Each row is a point on a tangle of strands that fork, close into loops and nearly touch. The rows are in no order.
Points whose rows are less than 44.3 apart are linked; no others are. Some points are linked to none.
papod: [-30   6 -10 -11  -2 -13  -5 -15  17  10 -12  -1  30 -14 -12   5   7  10
   8  -2  -9  -3  -9  30  12 -27  12   2  -1   5  -6 -26  10]
karit: [-25  -4  -3 -12 -12 -12  -6 -10  13  10  -9   2  11  -6   4   9   9  10
  -6  13  -5   3 -17 -16  16 -12   3  10 -10   6  -6 -33  10]
zike: [-18 -12   9   8  -1   3   9 -12  -3   8  -7   1  33  -8 -25   1   7   3
  -6 -17  -7  -6   6  33  -4 -12   2 -10  12  11  -6  18 -15]
reson: [-23 -19  -1  15  17   3   0 -15   6  -3   9   2   8  -5 -46  -4  -5 -14
  -3   6 -14  11  13  11  11   2  -1  -5   2  17   2   3 -21]
zetug: [  3  13 -17   1  -7   1  -3   4  25   8  -3   3  -3  27  -2 -11 -11  -6
 -29   2 -19  12 -18 -27  23  34 -11 -28   4   3   1  -8  12]
Fabib: [ -7  13  -6 -13   0  -3   1 -11  12  13  -5  -2  11   6  11   7   0   4
   0  -6  -6  -6  -9   3  15  -5  13  -6   2  -9  -5 -21  11]
Tefo: [-15  -5   8   4 -18 -18   3  11 -12  16  -4 -10  18 -12   6   7   3  11
   9 -25   7 -24  11  -2 -10 -39  11  14  20  20   4   4  22]
madu: [ 13   1   5 -18   1  15  -6   0   7  -9   0  10 -15  10  20  -2  -1   2
 -17  18   4  15 -14 -11  10  34  -6 -18  -7 -15  -1   2  -8]
fepu: [ 20   8 -10   1  12   5 -10  -2   3 -24   6   3 -32   8  -4 -12  -7 -17
   6  21   7  22   5  -2  -6  16 -18  -3 -17 -20   8  -2  -4]
Gorev: [ -7 -10   3 -14  -2  10   5 -19   3   0  -6  14  10  -5   7   0  10  12
 -11  11  -7  11 -17   7   4   4   2   1 -11 -13 -12 -12 -16]
tosi: [  9 -10  24  -8  -6   1   2   7 -15   9   2  10  -3  -3  27   2   7   9
 -13   1  15   2  -4  -9  -8  20   6 -10   4  -1   4  23 -15]
Baki: [-30   1  -7  -1  -9 -20  -7   3  18  18  -4 -10  15  -5  -2  17  -2   4
   9  -5  -3 -10   1  -8  13 -32   6  13   4  17  -4 -25  25]
voti: [  2   3   8   9 -13  -2  12   2 -18   7   2  -1  34   3  -1  -4   5   8
 -17 -27  -6 -11 -10  18  -7  -8  17 -18  20  -6   1  30 -10]
gef: [ 14  14   0  19  -3  -6   6  23 -24  -7   6 -20  -5  -5   4  -5  -5   1
  20 -23   7 -22  16   6 -15 -34   8  14  18   5   5  13  15]
varet: [-11  -5 -24  39  -9   1   1   9   2  -5  -1  -8   1   4 -28 -11 -15 -13
   0   3  -8   5  12 -14 -11  -9 -24  15   2  25   1  19   7]
Kagen: [-15 -11  -3   6  11   5   3  -7   7   4   3   2   7  -2 -22   1  -4  -7
  -5   2 -10   3   4   8  13   2   1  -3  -3   9   0   0  -8]
Siz: [  3   3 -15   3  -1  10   7 -16  -3 -26  -7   3  20 -10 -17  -9   6   6
   1   8 -19  17 -20  28  -5  -6 -14   9 -21 -11 -15 -10 -18]
Tige: [  0   9   8  -7   9  -9 -11  14  10  26   7  -1  -4  16  10   7  -2  -7
   2 -17   1 -14  14 -11  16  12  26 -22  17  10  16   3  17]
sab: [ -8   3  -6  -2  17   3  -2 -12  20   5   5  -3  -3   8 -13   2  -4 -12
   0   0  -7   3   6   3  21   9   9 -10   0   1  -2 -12   3]
pubu: [ -3  -5  -5  -5  -1   6  -8   2  21   6  -2   3  -9  19  -2  -4  -5  -7
 -27  14  -9  15  -6 -27  23  34  -1 -20   0   4   4  -4  -1]
Zun: [ -6  -7  15  -5  16  -6   4  -3 -12   2   6  -9 -11 -18  -8   4   1  -2
  33 -10  14 -18  28  20  -2 -25  10  12  -2   6   3   0   4]
sopi: [ -2  -7  -3   3   5   5  -3   1   5  -3   5  -2 -13  -4   2   1  -2  -2
   2  11   4   0   4 -12   4  -5  -7  14  -9   5  -2  -6   4]
zamuz: [  2  17 -23  -1 -10   4   8   0   7   2 -10   2  22  13   3  -1  -9   3
 -12 -15 -19  -4 -23  -3  11  -1  -6 -11  14  -7  -8 -13  12]
zap: [  6  -4   3   6  -2   2   4   9  -4   1   2  -5  -9 -10  11   1  -1   4
  14   1  12 -11   7  -5  -7 -12  -6  20  -4   4  -4  -4   9]
Kuzep: [ -5  16 -32  14 -18   7  12   7   5 -15 -18  -3  28  -4 -13  -6  -9   6
  -4 -17 -21   7 -25  18  -8 -27 -18  17   1   6 -10  -8  12]
Fum: [  9   7  13  -3  18  -4  -4   6 -16   5  11 -13 -17  -6   1   0   2  -5
  30 -15  13 -22  29  11   1 -18  22  -1  12   6   8   4  10]
Fug: [-20 -31   9  12  -5   2  -2   2   0  12   2   2  -3  -4 -14   7   1  -1
 -12  17   5   7   4 -23   0   0 -11  17  -5  28   0  12 -11]
nomok: [ -2   8 -22  26   8   2  -2   0  11  -4   5  -9 -12   8 -29 -15 -16 -18
   5   9 -12   9  11 -14   9   1 -11   0   4  12  10  -3  15]
lubiz: [-12 -16   9  -7  -2   3   0  -6   8  12   1   7   1  -6   6  12   2   5
  -4  11   5  -3   0 -10   8   0   6   7  -6   2  -1  -7  -4]
pev: [  4 -10  -6  12   0   4  -5   8  -4 -10   5  -1 -19  -2   1  -5  -5  -6
   2  14   8   9   4 -15 -10   4 -19  16 -14   5  -1   5  -5]
vasud: [  8  11  -1  10 -13  -6   6  15 -21   3   5 -16   9  -5  10  -2  -1   6
   7 -26   1 -20   4   6 -11 -28  12   7  17   1   7  14  11]
Laf: [ 10  -9   6  22  -5  -3  -5  28  -9   6   1  -7 -16   5   6  -6  -1  -9
   4  -3  16  -9  23 -27 -17   8 -16   5  10  24   8  28   9]
gigu: [ 14   9 -18  15   3   2 -10   0   6 -21   6   3 -30  13  -9 -18 -10 -17
  -5  27  -7  27   3 -21  -2  15 -24  -2 -11  -7   9  -7   6]
tugiv: [-12 -13  13   7 -18 -11   2  15  -9  25   0  -6  15  -7  14   8   4  10
   0 -16  13 -23   9 -22  -9 -20   3  13  16  23   3  15  18]
vaku: [ 27  31  -6 -12   0   4   0  12   8 -10   0  -1 -18  21  25  -7  -3   3
  -8   0  -2   5 -17 -16  13  26  -2 -24   2 -19   3 -12  15]
Gukib: [ 14  -8  20 -19 -14   4   4   1 -14   3  -1  15   3   0  35   1  11  18
 -21   6  10   5 -19  -7  -7  25  10 -13  -3 -16   4  14 -19]
vatuz: [  9   7  -2  -5   4   5   7  -5   4   4   3   6  17  15   2  -5   0   1
 -19 -10 -10   0  -9   8   6  27   7 -29  10 -10   0   7 -10]
ril: [-10  -9  13 -13  -1  -2   4  -9  -2  12  -2   9   7  -9  13   6   7  13
   0  -3   5 -11   0   4   3  -1  17   0   0  -3   1  -3  -2]
fira: [ -5 -16  21   1  -9  -8   3   4 -28  12   3  -5   2 -17   8   3  10  10
  11 -15  16 -23  13   3 -16 -15  15  13  10  12   3  25   1]
feki: [-14  -6  -5  -5  -8   8   7 -14   4   1 -12  10  28  -8  -6  -4  10  13
 -15   7 -16  12 -24  15   1  -3  -5   4 -12  -7 -16 -11 -11]
difi: [-33  -7  -3  -3  -1  -6  -1  -9  15  18  -5  -1  24  -6 -17   6   2   4
  -3  -4  -8  -3  -1  11  16 -16   9   0   2  12  -5 -13   2]
kuguf: [ 24  18 -14 -10   3  12   7 -11  -2 -28  -6   7  -5   4   7  -9   1   2
   5   9  -5   7 -19  14   0   6 -13   3 -19 -32 -11 -16  -6]
tafom: [ 10   4  22 -20  25   0 -14   3  -4  10  11  -3 -28  -3   9  11   5  -9
  21  -2  16  -9  27   9   4   4  23  -7   7  -6  15   3   1]
Pabo: [  6 -19  16  -8  15  -2  -4   3 -16   1   5  -4 -21 -14  -3   1   0 -11
  22   2  22  -3  26   5 -17  -7   2  11  -6   7   5  17 -11]
vob: [ 10  21 -19  -1 -16  -5   7  14  10  10  -3  -4  11  18  12   1 -10   5
 -11 -17 -10  -9 -21 -21  11   4  -6 -15  14   0  -2 -10  22]
Siron: [ -2 -18  10 -14  10  14 -10 -17  -6 -20  12  11 -17  -8  -6   9   1  -1
  -3  36   9  28  -3  -3   0   8  -9  14 -23 -10  -1 -10 -25]
sar: [  8  -7   1  16  -7  -4  11   2 -25 -11  -3  -2  10 -11  -7   3   5   5
   9 -19  10  -8   6  20 -28 -12  -9  11  -2   3  -8  27 -16]
dat: [ 20  16 -24  31 -18   0  10  19 -14 -15  -9  -6   0  11  -4 -15 -15  -2
   3  -8  -5  -3   2  -5 -27  -1 -23  12   3   5  -2  18   8]
buta: [-10 -13  13   6 -11  -9   9   1 -25   3  -7  -5  16 -20   2   2   9  15
  12 -18  13 -15   6  18 -19 -29   5  14   5  11  -4  16   0]
kega: [-34   4  -6  -8  -6 -20 -10 -12  18  10  -3  -8  15  -4 -10  17   5   5
   7   7  -9   6  -9  -8  24 -24   7  14  -7  12  -5 -39  18]
gime: [-26 -24  21 -15   9   1 -10 -16  10  18   3   7  -3 -12  -5  13   6   1
  -1  14   3   0   9   6  13   0  18   6  -6   6  -1  -9 -10]
Kotip: [  9  16  -4  -4  -9  -7   2  13   6   6   4  -8  -3   3  24   8  -2   3
  12  -5   6 -19   0 -15   4 -12   7  10   7  -2   1 -23  24]
fut: [ 13  15  13  -4  20  -6  -8  15  -6   5  12  -9 -28   3   8  -1   2 -13
  21 -10  10 -15  28   2   2   0  18  -5  12   2  15   3  10]
tor: [-20   3 -10 -14 -12  -4   3 -16   8   2 -18   9  36 -12  -2   0  12  20
  -7   2 -14   1 -25  22  -2 -13   4   1  -5 -10 -15 -23   0]
bod: [ 12  -6   5   5   1   4 -11  12   4  -4   2   8 -25  10   9  -7  -5 -10
  -8  17   9  17   9 -18 -16  29 -20 -10  -7   1   7  21  -7]
Zoge: [-10 -14  12   6  -5  -4  -5  19  -5  27   3  -6   1  -1   8   9   2   0
   2 -11  13 -22  22 -24  -2  -5   4   3  16  30   7  21  16]
Gem: [-22  10 -27   9 -13  -6  -2   0   8 -10  -6 -11  23  -6 -21   6  -4   6
  -2   1 -18   8 -19  -6  12 -31 -15  23  -6  18  -3 -31  21]
Zem: [-28 -18  16   0   4   1   4 -14   5  24  -6   5  31  -5 -24   5   6  -1
 -11  -9  -5  -7  10  20   8  -5  11 -12  13  12  -7  12 -15]
reg: [ 17  11  23 -16   6  -3  -7   5 -10   6  10   2  -7   5  25   1   8   1
  -6 -10   3  -6  -7  10  11  17  32 -29   8 -21  14  13 -12]
Zaku: [ 24  12 -17  18  -5   1   8  12 -11 -14  -3  -3  -1   6   6 -10  -8   1
   6  -7   0  -3  -5   6 -17  -2 -14   2   5  -7   0   5   2]
bamu: [  3 -20   7  -6  17   3   0 -16 -10 -15   5   7  -7 -14 -17  -2  -2 -11
   7   8   6  14   8  23 -16   1  -7   4 -19 -13  -5   9 -34]
dit: [ 23  12 -29  30 -23   4  11  23 -14 -26  -6  -8  -8   2  10  -6  -8   6
  11  -1   2   0  -6  -9 -35  -5 -32  28  -6   2  -8   9   6]
Fural: [ 17   7  12  -7   2  -5   2  10 -15   4   9  -2 -10  -4  21   2   2   5
   8  -9   9 -13   1   2  -2  -3  17  -1   4 -13   7   2   4]
sos: [ -2 -17  10  17   0  -3   0  13 -13   6  -1  -5  -4  -3  -7  -2   0 -12
   9  -8  16 -12  23 -11 -18   2 -12   2   6  23   6  33  -2]
mev: [ 10   1  -4  -8  16   7 -10 -13   3 -27  11   0 -32  -1  -5  -2  -1 -12
   7  27   7  20   3  -4   5   7  -9   5 -18 -15   3 -11  -7]
ribep: [-16   7  -6   3  -8  -6  12  -4  -3   9 -10  -1  35  -9 -10   2   3  12
   0 -24  -7 -12  -1  30  -5 -31   8   2  14   7  -1  -1   6]
zezof: [-12 -12  15 -11  10  -6   0 -11  -1   4   1  -5 -10 -23   4   7   8   8
  22   4  15 -11  15  11   3 -22  12  21 -10   1  -3 -12   7]
tulok: [ 13  17 -30  16  -1  10   4  -6  -1 -36  -4  -6  -6   0 -19 -14  -7  -4
   6  13 -19  21 -20  -5  -3  -1 -26  19 -17  -8 -10 -20   3]
misav: [ 22   6  21 -23  -4   3   0  -5 -18  -6   7  16  -3   0  32   1   6  13
 -14   5   7   8 -19  11  -4  22  19 -19  -4 -31   5  12 -23]
gunu: [ -9 -13  -5  20  -3   4   7   4   0   3  -4  -1  10  -1 -12  -2  -4   0
  -7  -5   1   0   4  -3  -9  -2 -12   5   1  15  -3  18  -6]
pekud: [  4  -2   7   0  10   4  -1   3   4  11   4   3  -3   5   6   0  -2  -6
  -3  -5   4  -7  11  -2   4  13   6 -12   4   1   5  10  -1]
Zov: [ 10  20 -18   1 -12  -5  -1  18  17   4  -2  -9  -3  16  12   4 -10  -3
  -3  -3  -7 -11  -7 -30  13   1  -9  -2   7   2  -3 -21  31]
nutu: [  9  11 -23  13 -16   8  12   2  -4 -14 -15   1  24   3  -7  -5  -3  11
  -8 -11 -16   3 -25  10 -10  -8 -20   9  -2  -7 -11  -1   1]
viduf: [  8   6  19 -20   4   9 -10  22  12   3   3   8 -27  17  31   5   1  -3
 -13  11   6  17  -6 -22   6  44   4 -32   3  -8  14  10   0]
sukiz: [ 21   8   2  13  -3  -1  -3  25  -1  -5  -2   4 -19  16  19 -15  -3  -6
  -7   2   5  14   4 -21 -16  29 -18 -16   1  -3  14  22   5]
lonu: [ 13   4   4  10  -5  -6   4  18 -19  -3   5 -12 -10  -8  17   1   2   4
  23 -10  14 -18  11  -6 -16 -22  -1  20   6   5   2   2  14]
Mor: [ 15  -9  18   2  -1   1  -3  13 -19   4   4   3 -10  -1  11   2   6  -1
  -2  -1  18  -3   9  -3 -17  13  -1  -6   3   1   9  31 -14]
Por: [-23  16 -10 -18  -5 -20   1 -13  10  11 -12   3  39  -7  -4   4   8  12
   2 -13 -10 -11 -14  30   3 -27  18  -8  14  -3  -6 -24  14]
vudad: [  3   7   7  -1   2  -4  -1   9  -1  17   6   0   4  10   7   1   2   0
  -8 -19   0 -14   6  -5   6   9  18 -19  18   3  11  11   5]
Rozib: [-24  -1  -4   2 -11 -18   1   5   3  20  -7  -6  25  -8   2  11  -3   9
   7 -17   1 -18   4   0  -1 -38   9   8  17  14   1 -10  23]
lezar: [  3 -10   5  -7  24   5  -6 -14  -4 -22   8   0 -14 -15 -17   0  -3  -8
  14  17   4  11   8  23  -2  -6  -1   8 -17 -14  -2  -6 -19]
dozip: [-17 -21  10 -14 -16   5  -1 -13  -2  -1  -7  13   0 -10   8   7  12  22
 -21  33  -3  21 -26 -20   1   5  -6  23 -22   0 -10 -21  -8]
koro: [ 17  18 -16  -5  10  13   8 -16   0 -33  -6   4   7  -3 -11 -10  -2   3
  10   3 -15  11 -22  33  -2  -4  -9   5 -17 -28 -15 -20 -11]
kuvo: [  1  12 -29  24  -1   5  -2  -1  10 -15   1  -6  -9  11 -22 -13 -15 -11
  -2  12 -20  13  -2 -19   9   1 -20   8  -2   5   3 -15  17]
rataf: [ 12  12 -25  22   5   3   5  -1   2 -31   0 -11 -16  -3 -21 -12 -12  -9
  17  10  -6  11  -3   7  -8 -13 -22  18 -11  -5  -4 -15   4]
sur: [-25 -29  25 -15  10   8  -8 -16   3  15   9   7 -12  -9  -6  16   3  -1
 -10  27   2  11   7  -8  11   9   9   6  -7  10   1  -1 -21]
napap: [-22 -13 -16  34  -6  -2   0   4  -1  -7   1 -12  10  -6 -42  -2  -8  -5
   2   3  -9   7  11  -8  -5 -17 -21  19   0  35   2   9   3]
Tiz: [ 15  12  22 -24  -6  -7  -6  10  -1  13   8   1 -16   7  44  10  10  11
  -4   0  11  -5  -5 -17   9  14  25 -11   3 -14  10  -6   7]
redib: [ -7  -8   1   9  -1   6  14 -15  -9  -7  -7   5  35  -9 -25  -4   6   4
  -4 -15 -10   3  -1  38 -16  -9  -6  -3   3   2 -12  19 -23]
Rirof: [  5  15 -26   7  -4   2  -3   3  19  -3  -5  -2  -2  22  -8 -10 -12  -9
 -14   0 -20   5 -14 -19  19  14 -11 -10   5  -3  -5 -15  16]
Meva: [ 17  23 -10 -13  -2   6   8  -4   5  -5  -5   4   8  19  10  -8  -1   6
 -17 -11 -13   2 -23   4  11  23   5 -29   5 -20  -2  -7   0]
zefev: [ 14  -8  21 -13  14  -2  -6   5 -16  -1  10  -2 -26 -18  15   6   5  -5
  29   4  24 -10  21   8 -12 -12   7  17  -7  -4   5   1   2]
fizuz: [ 15  14  23 -28   5   5 -12  18   7   4   4   5 -28  11  36  11   8   2
  -3   7  13   5   1 -17  10  28  15 -21   3 -12  14   0   5]
melo: [  7   5   4 -11   6   7  -4   1   8   1   3   8 -10  11  15   0   1  -3
  -8   5   5   2  -2  -5   9  22   3 -12   0  -9   3  -2  -1]
Ladod: [  9   2  20 -13  -2  -6   4  -7 -13   3   3   7   0  -8  27   0  15  17
   3  -3   8 -11  -5   8  -5  -1  23   4   1 -20   6  -3  -5]
tete: [ 19   1   6  -4  -5   0   6   1 -21 -14   4   1 -11 -14  31   0   8  14
  14   3  18  -4  -5   4 -21 -14  -3  23 -13 -14  -3  -6   0]
Gitu: [  2  -6  23 -18   6  -3  -4  -6  -5   1   7  -2 -19 -18  24  11  10  10
  23  12  20 -10  14  -4  -2 -13  14  21  -7  -7   1 -12   8]
Rafu: [ -9   6   4 -27   8  -4  -2 -28  25  11  -4   6  12   7   2   9   7   3
  -2   3  -8   4 -10  14  24   8  23 -14  -3 -20  -9 -30  -3]
popog: [ 25  17  12 -14   3   3   4   3 -13  -8   7   6  -4   9  24  -7   4   5
 -10  -6   2   4 -13  11   2  22  15 -24   2 -27   6   8 -15]
gad: [ -5  15  -4 -21  -7  -3  11 -23   3  -8 -17  10  24  -9   7  -4  15  20
  -5   3  -9   0 -28  25   4  -7  10  -1 -10 -27 -14 -28   0]
Tanur: [ -7 -23   5  -5 -11  10   1  -5  -5  -4  -3  15  -2  -4   5   8   6  11
 -18  28  -1  17 -17 -14  -4   9 -11  18 -20  -1 -10  -2 -15]
ronas: [  6  19  -4 -16   4  -4 -11   5  29  14   1  -2 -13  27  17   7  -2  -9
 -15  -1  -3   3 -11 -26  29  28   8 -26   3  -2   3 -18  15]
Ziti: [  1  16  -8 -17   3   5   5 -24  12  -8  -8   6  19   2  -5  -3  10   8
  -4   1 -17   6 -23  25  15   2   6  -8 -10 -26 -17 -28  -5]
nasob: [-15  -7   4   6   5  -6  -3  12  10  23   2  -9   1   4  -6   3  -3  -6
   4 -15   7 -20  22 -18  10 -10   6   3  13  23   7   3  18]
luzet: [ -1 -11  12 -11  17   2   0 -12  -1 -10   4   0 -13 -18  -2   2   3   2
  19   8  11   1  12  18  -3 -16   4  17 -16 -10  -3 -11  -6]
Megar: [ -7  13 -10  -8   5  -3   0 -13  18  -8   1  -7   0  -2  -5   9   1   1
   7   4  -8   5  -9   1  25 -10   3  10 -12  -9  -6 -36   6]
Keve: [-11   0   1  10 -10  -6  12   0 -17   2 -12  -7  27 -17  -2   0   5  20
   5 -21   1 -12  -1  28 -20 -35   4  14   8   9  -1   4   7]
nedar: [  8  20 -16 -10  -9   7  11  -8  11   0 -10   7  30  15  -4  -5  -6   4
 -19 -18 -27  -1 -26  10  14  10   1 -25  11 -19  -9  -9   2]
Ruzup: [-16  -7  11 -21   1   3   1 -25  12  11  -7  13  14  -1   5   9  11  11
 -13  12  -6   9 -12  12  12   7  18  -8  -8 -16 -11 -21 -10]
duni: [  3   1  -2  15  -5   0  13  -3 -20  -9  -5  -3  26  -8 -14  -2   2   8
   1 -22  -2  -3  -4  31 -25 -13  -5   3   6   3  -6  25 -19]
fiza: [ 15   9 -18  18  11  -2   2   2  -1 -21   2  -5 -18  -2 -20 -19 -18 -17
  24   5   0   7  15   9 -15 -10 -20  11  -7  -2   6   3   1]
bet: [  0 -21  14  -5  13   3   0  -8 -13  -3   4   4  -7 -15 -11   0   0  -8
  11  -1  13   0  16  20 -13  -6  -4   1  -8   1  -2  20 -21]
kita: [ -3   2 -12  28  11  -2  -6   2   3  -8  10 -12 -18  -3 -33 -15 -15 -23
  19   8  -8   7  26  -6  -2 -11 -14  12  -1  14  12   3  15]
Nus: [ 12  -1  -6  -9 -11  11  -4   7   9  -7  -3   9 -15   8  19  -2  -2   5
 -19  17  -1  12 -22 -27   6  25 -16  -2 -11  -5  -7  -6   1]
nadi: [ -3  15   1  -5  20  -4 -11   1  21  20   6  -7  -7  19  -2   8  -5 -19
   8 -14  -2 -10  19  -1  21  11  26 -20  15   4  10  -7  13]
loba: [ 10   6  -2   5   0   2  10  -2  -7   2   1   3  23   8  -2  -6  -2   2
 -10 -22  -8  -9  -7  16   2   6  10 -23  18 -10   1  18 -11]
Gud: [  7  -4 -20  16  -1   4  -5   0  -1 -21   4   0 -19   1 -12  -7  -6  -6
  -2  28  -3  24  -2 -24  -6   7 -25  17 -16   4   0  -7   0]
sofu: [ 12  17   3   6   2  -5   6   8 -13   3   4 -11   2   0  10  -2   0   3
   8 -18   2 -17   1   9   0 -13  18  -3  17 -10   6   2   7]
Nafil: [-10  -6   3   7   9  -2   2   3   1  10   4  -5   2  -2 -10   0  -4  -5
  13 -14   2 -15  19   8   2 -12   7  -1   9  12   3   6   7]
Vabus: [ -6  12  -7 -18  -6  -9   0  -4  22  21  -2   2  12  20  11  12  -2   1
  -6  -9  -9  -9 -13 -10  27   5  17 -20   8  -5  -4 -20  17]
nugin: [ -2 -19  18  -4   8   6 -16   8   5   5   4  10 -21   8   0   2  -1 -13
 -15  23   9  15  12 -17  -2  31  -7 -10  -1   7  11  22 -13]
tezad: [ -9   9  -2 -18   5  -2   7 -26  12   6  -5   7  23   3  -8   2   8   5
  -4  -9 -13   2 -13  30  15  -1  19 -17   2 -20 -11 -27  -3]
sutap: [ 10   6 -14   9  -2   7  11  -2  -6 -13  -5   3  11  -2  -3  -8  -5   3
   3  -7  -5   1 -12  16  -9  -1 -13   4  -3 -10  -8   3  -7]
soti: [-22 -33  17  -3   0   8  -9  -5  -2  11   7   8 -13  -7  -8  13  -1   0
 -17  30   6  11   4 -25   6   8  -4  12  -5  19   4   6 -17]
gog: [ 20  20 -14 -10   0   8   8  -7   2 -15  -5   6   5  10   9  -7  -1   5
  -5  -5 -13   1 -23  10   4  11  -1 -13  -3 -24  -9 -16  -2]
das: [  2 -11   5  15  -1  -7  11   4 -25  -8  -3 -11   3 -14 -19   0  -1  -5
  19 -24  11 -14  21  20 -24 -20  -5   7   8  16   1  30  -8]
filef: [ 10   9  -9  17   1  -4  -1  23   3  -2   3 -17 -15   2   3  -3  -9 -11
  21  -8   6 -18  21 -11  -6 -17  -5  13  12  17   5  -7  27]
tabo: [ -7   9  -8  -4  16   0  -9  -5  27  15   5  -9  -7  22 -10   5  -8 -16
  -2  -4  -8  -4  10  -7  30  14  15 -19   6   4   6 -17  12]
bege: [-20 -12 -10  21  -6   1   4   6   1  -2  -7 -10  16  -8 -21   0  -4   1
   2  -8  -4  -2   4   3  -5 -21 -14  16  -1  26  -3  11   2]
Moku: [  5   3 -21   4  -3  13   4 -12  -2 -27  -2   0   3  -4 -12  -4   2   5
  -3  15 -18  20 -23   5   1  -3 -19  17 -22  -8 -11 -17 -10]
Tuti: [-27  -7   6  -9   1  -2   3 -14  18  24  -2   7  32   2 -13   6   1   2
 -15  -8 -11  -4   0  14  16   0  14 -17   9   4  -7  -6  -6]
zepa: [ -4 -27   4  13  -5   5   0   5  -8   1   1   1  -9  -7  -2   4   1   0
  -8  18   6   8   1 -19 -14   5 -17  18 -11  16  -5  17 -13]
Gizu: [ 14 -10  19   7  -8  -9  -3  18 -33   0  10  -8 -12 -12  12   0  12  -2
  14 -16  24 -20  16  -5 -22 -12   8  10   7   9   7  35  -6]
setuk: [  6  10 -23  12  -8   1  -3  10  15  -6   0  -6 -10  10  -1  -4 -11  -9
  -3   9  -8   1  -6 -27  11   4 -16   7  -1   4  -1 -15  21]
kofu: [  5  -7 -10   5   6   9   6 -11  -1 -16  -1   4   4  -2 -17  -8  -4  -4
   0   5 -10   8  -3  15 -10   5 -14  -3  -8  -7  -6   7 -19]
sez: [ -6 -16   8  -7   6  11  -8  -3  12   4   7  12 -16  10  -3   2  -3  -8
 -23  27  -3  20   1 -21  12  34  -6 -14  -3   3   4   8 -14]
zibor: [  5   7 -27  40 -15   1   6  13   0  -6  -7  -6   2  12 -20 -14 -15  -9
  -5  -7  -7   1   8 -10 -22   3 -26   8   7  13   4  26  11]
fali: [-26   3  -2  -9  -7 -14   8  -8   6  18  -9   3  44  -6  -6   4   8  12
  -4 -20 -10 -11  -7  23   4 -22  17 -11  20   4  -3  -4   7]
Guz: [-26 -10   1 -14 -16  -8   0 -12   9   3 -14  10   8 -10  10   7  15  18
 -13  25  -6  11 -26 -17   8  -5   2  17 -15   0 -11 -27   4]
mab: [  7  -6  27 -20  17   3 -16   9  -7   9   8  -1 -30  -8  21  10   7  -6
  19   6  23 -11  26  -5  -3   2  12   4  -1  -1  11   8   5]
fube: [-10 -30  16  -9   2  11 -11 -10  -9  -8  10   8 -20  -8 -12  13   1  -2
  -7  35  10  26   4 -20  -1  12 -10  17 -16   7   3  -4 -21]
luv: [  6  11  26 -23   0  -9 -10   6  -4  20   9   0  -8   4  34   9  11   7
  -5 -12   6 -13   1  -1  11   9  44 -18  10 -16  14   2  -1]
sema: [  3  -4  -3  12  14   2   6  -9  -1  -8   2   1   9  -2 -23 -10  -6  -8
   5 -10  -5   0  11  25 -10   3  -9 -11   2  -6  -2  18 -20]
soson: [  7 -14  -2  -1 -12   9   1   6  -1  -1  -5  11  -4   3  16   0   2   7
 -19  19   3  11 -16 -21  -7  22 -19   6 -10   2  -8  12 -13]
vesi: [  9  -3   6 -21  15  14 -13 -20   1 -27  11  12 -25  -5  -2   5  -4  -9
   4  31  12  23  -5   9   0  10  -7   6 -23 -28  -2 -14 -23]
febub: [ 25  -1  10  12  -9 -10  -2  18 -34  -6   3  -4 -10  -6  12  -1   9  -3
   6 -13  17  -8   9   0 -31   0   1   2  -1  -3   6  37 -15]
fes: [ -1 -17   7  12   9  -3  -1   3 -13   1   1  -7  -9 -10 -21  -8  -5 -17
  21 -11  16 -15  34   9 -14 -10  -6   3   5  20   2  28  -4]
vudum: [ 14   5   9  18  -4  -5  -6  28  -4   6   1  -1 -16  13  10  -8   1  -8
  -6  -5   8   2  13 -23 -15  20 -12 -14  14  13  17  31   5]
Luvor: [-17 -14 -11  28  -4   2   0  -5   9   5  -1   2  11   8 -37 -11  -6 -14
 -17   0 -13   6   9  -6   0  10 -14  -8   9  21   2  25 -12]
Kobik: [  6  22  -9 -23  -2 -11  -8  -7  25  14  -4  -3  -2  30  20  14  -4  -4
  -6  -8  -8  -1 -16 -19  33  18  12 -20   3  -6  -6 -28  17]
sel: [ -4 -16   4  13   4   3   8  -7  -4   4  -3   3  14   1 -23  -4  -2  -6
  -4  -8   2  -3  10  13 -11   5  -6 -11   7  10  -2  32 -20]
Dodab: [  5  14   8 -19   3   2 -10  16  24  11   0   2 -21  25  23   4   0  -7
 -16   6  -3  12  -3 -26  18  44   6 -36   8  -3  11  -1  12]
diri: [ 12   5  -8  19  14  -5  -8   5   1 -17   9 -13 -31  -8 -19 -15 -14 -21
  28  10   4   0  29   0 -12 -13 -18  11  -7   6   9  -3  11]

A tip is a point with one link. Name the tips that can be reached along the links from each point below, in the order of the rows.
fali -> Fabib, voti
Kagen -> reson, Nafil
napap -> Kuzep, dit

A piece is two or more points that can be reached from each other along the links. Count, over all rows, the pieces, the separate loops (a circle has one, a figure eight two, a Y none), the forks (points with three links) and the tips (points with one).
pieces -> 6
loops -> 8
forks -> 10
tips -> 6

How many points has the smallest loop of links through each point below? Write none if it is on no loop.
sofu -> 10
bege -> 11
kuvo -> 18
tor -> 8
fepu -> 11
kega -> none
gime -> 8
nutu -> none
Gitu -> 8
vudum -> none
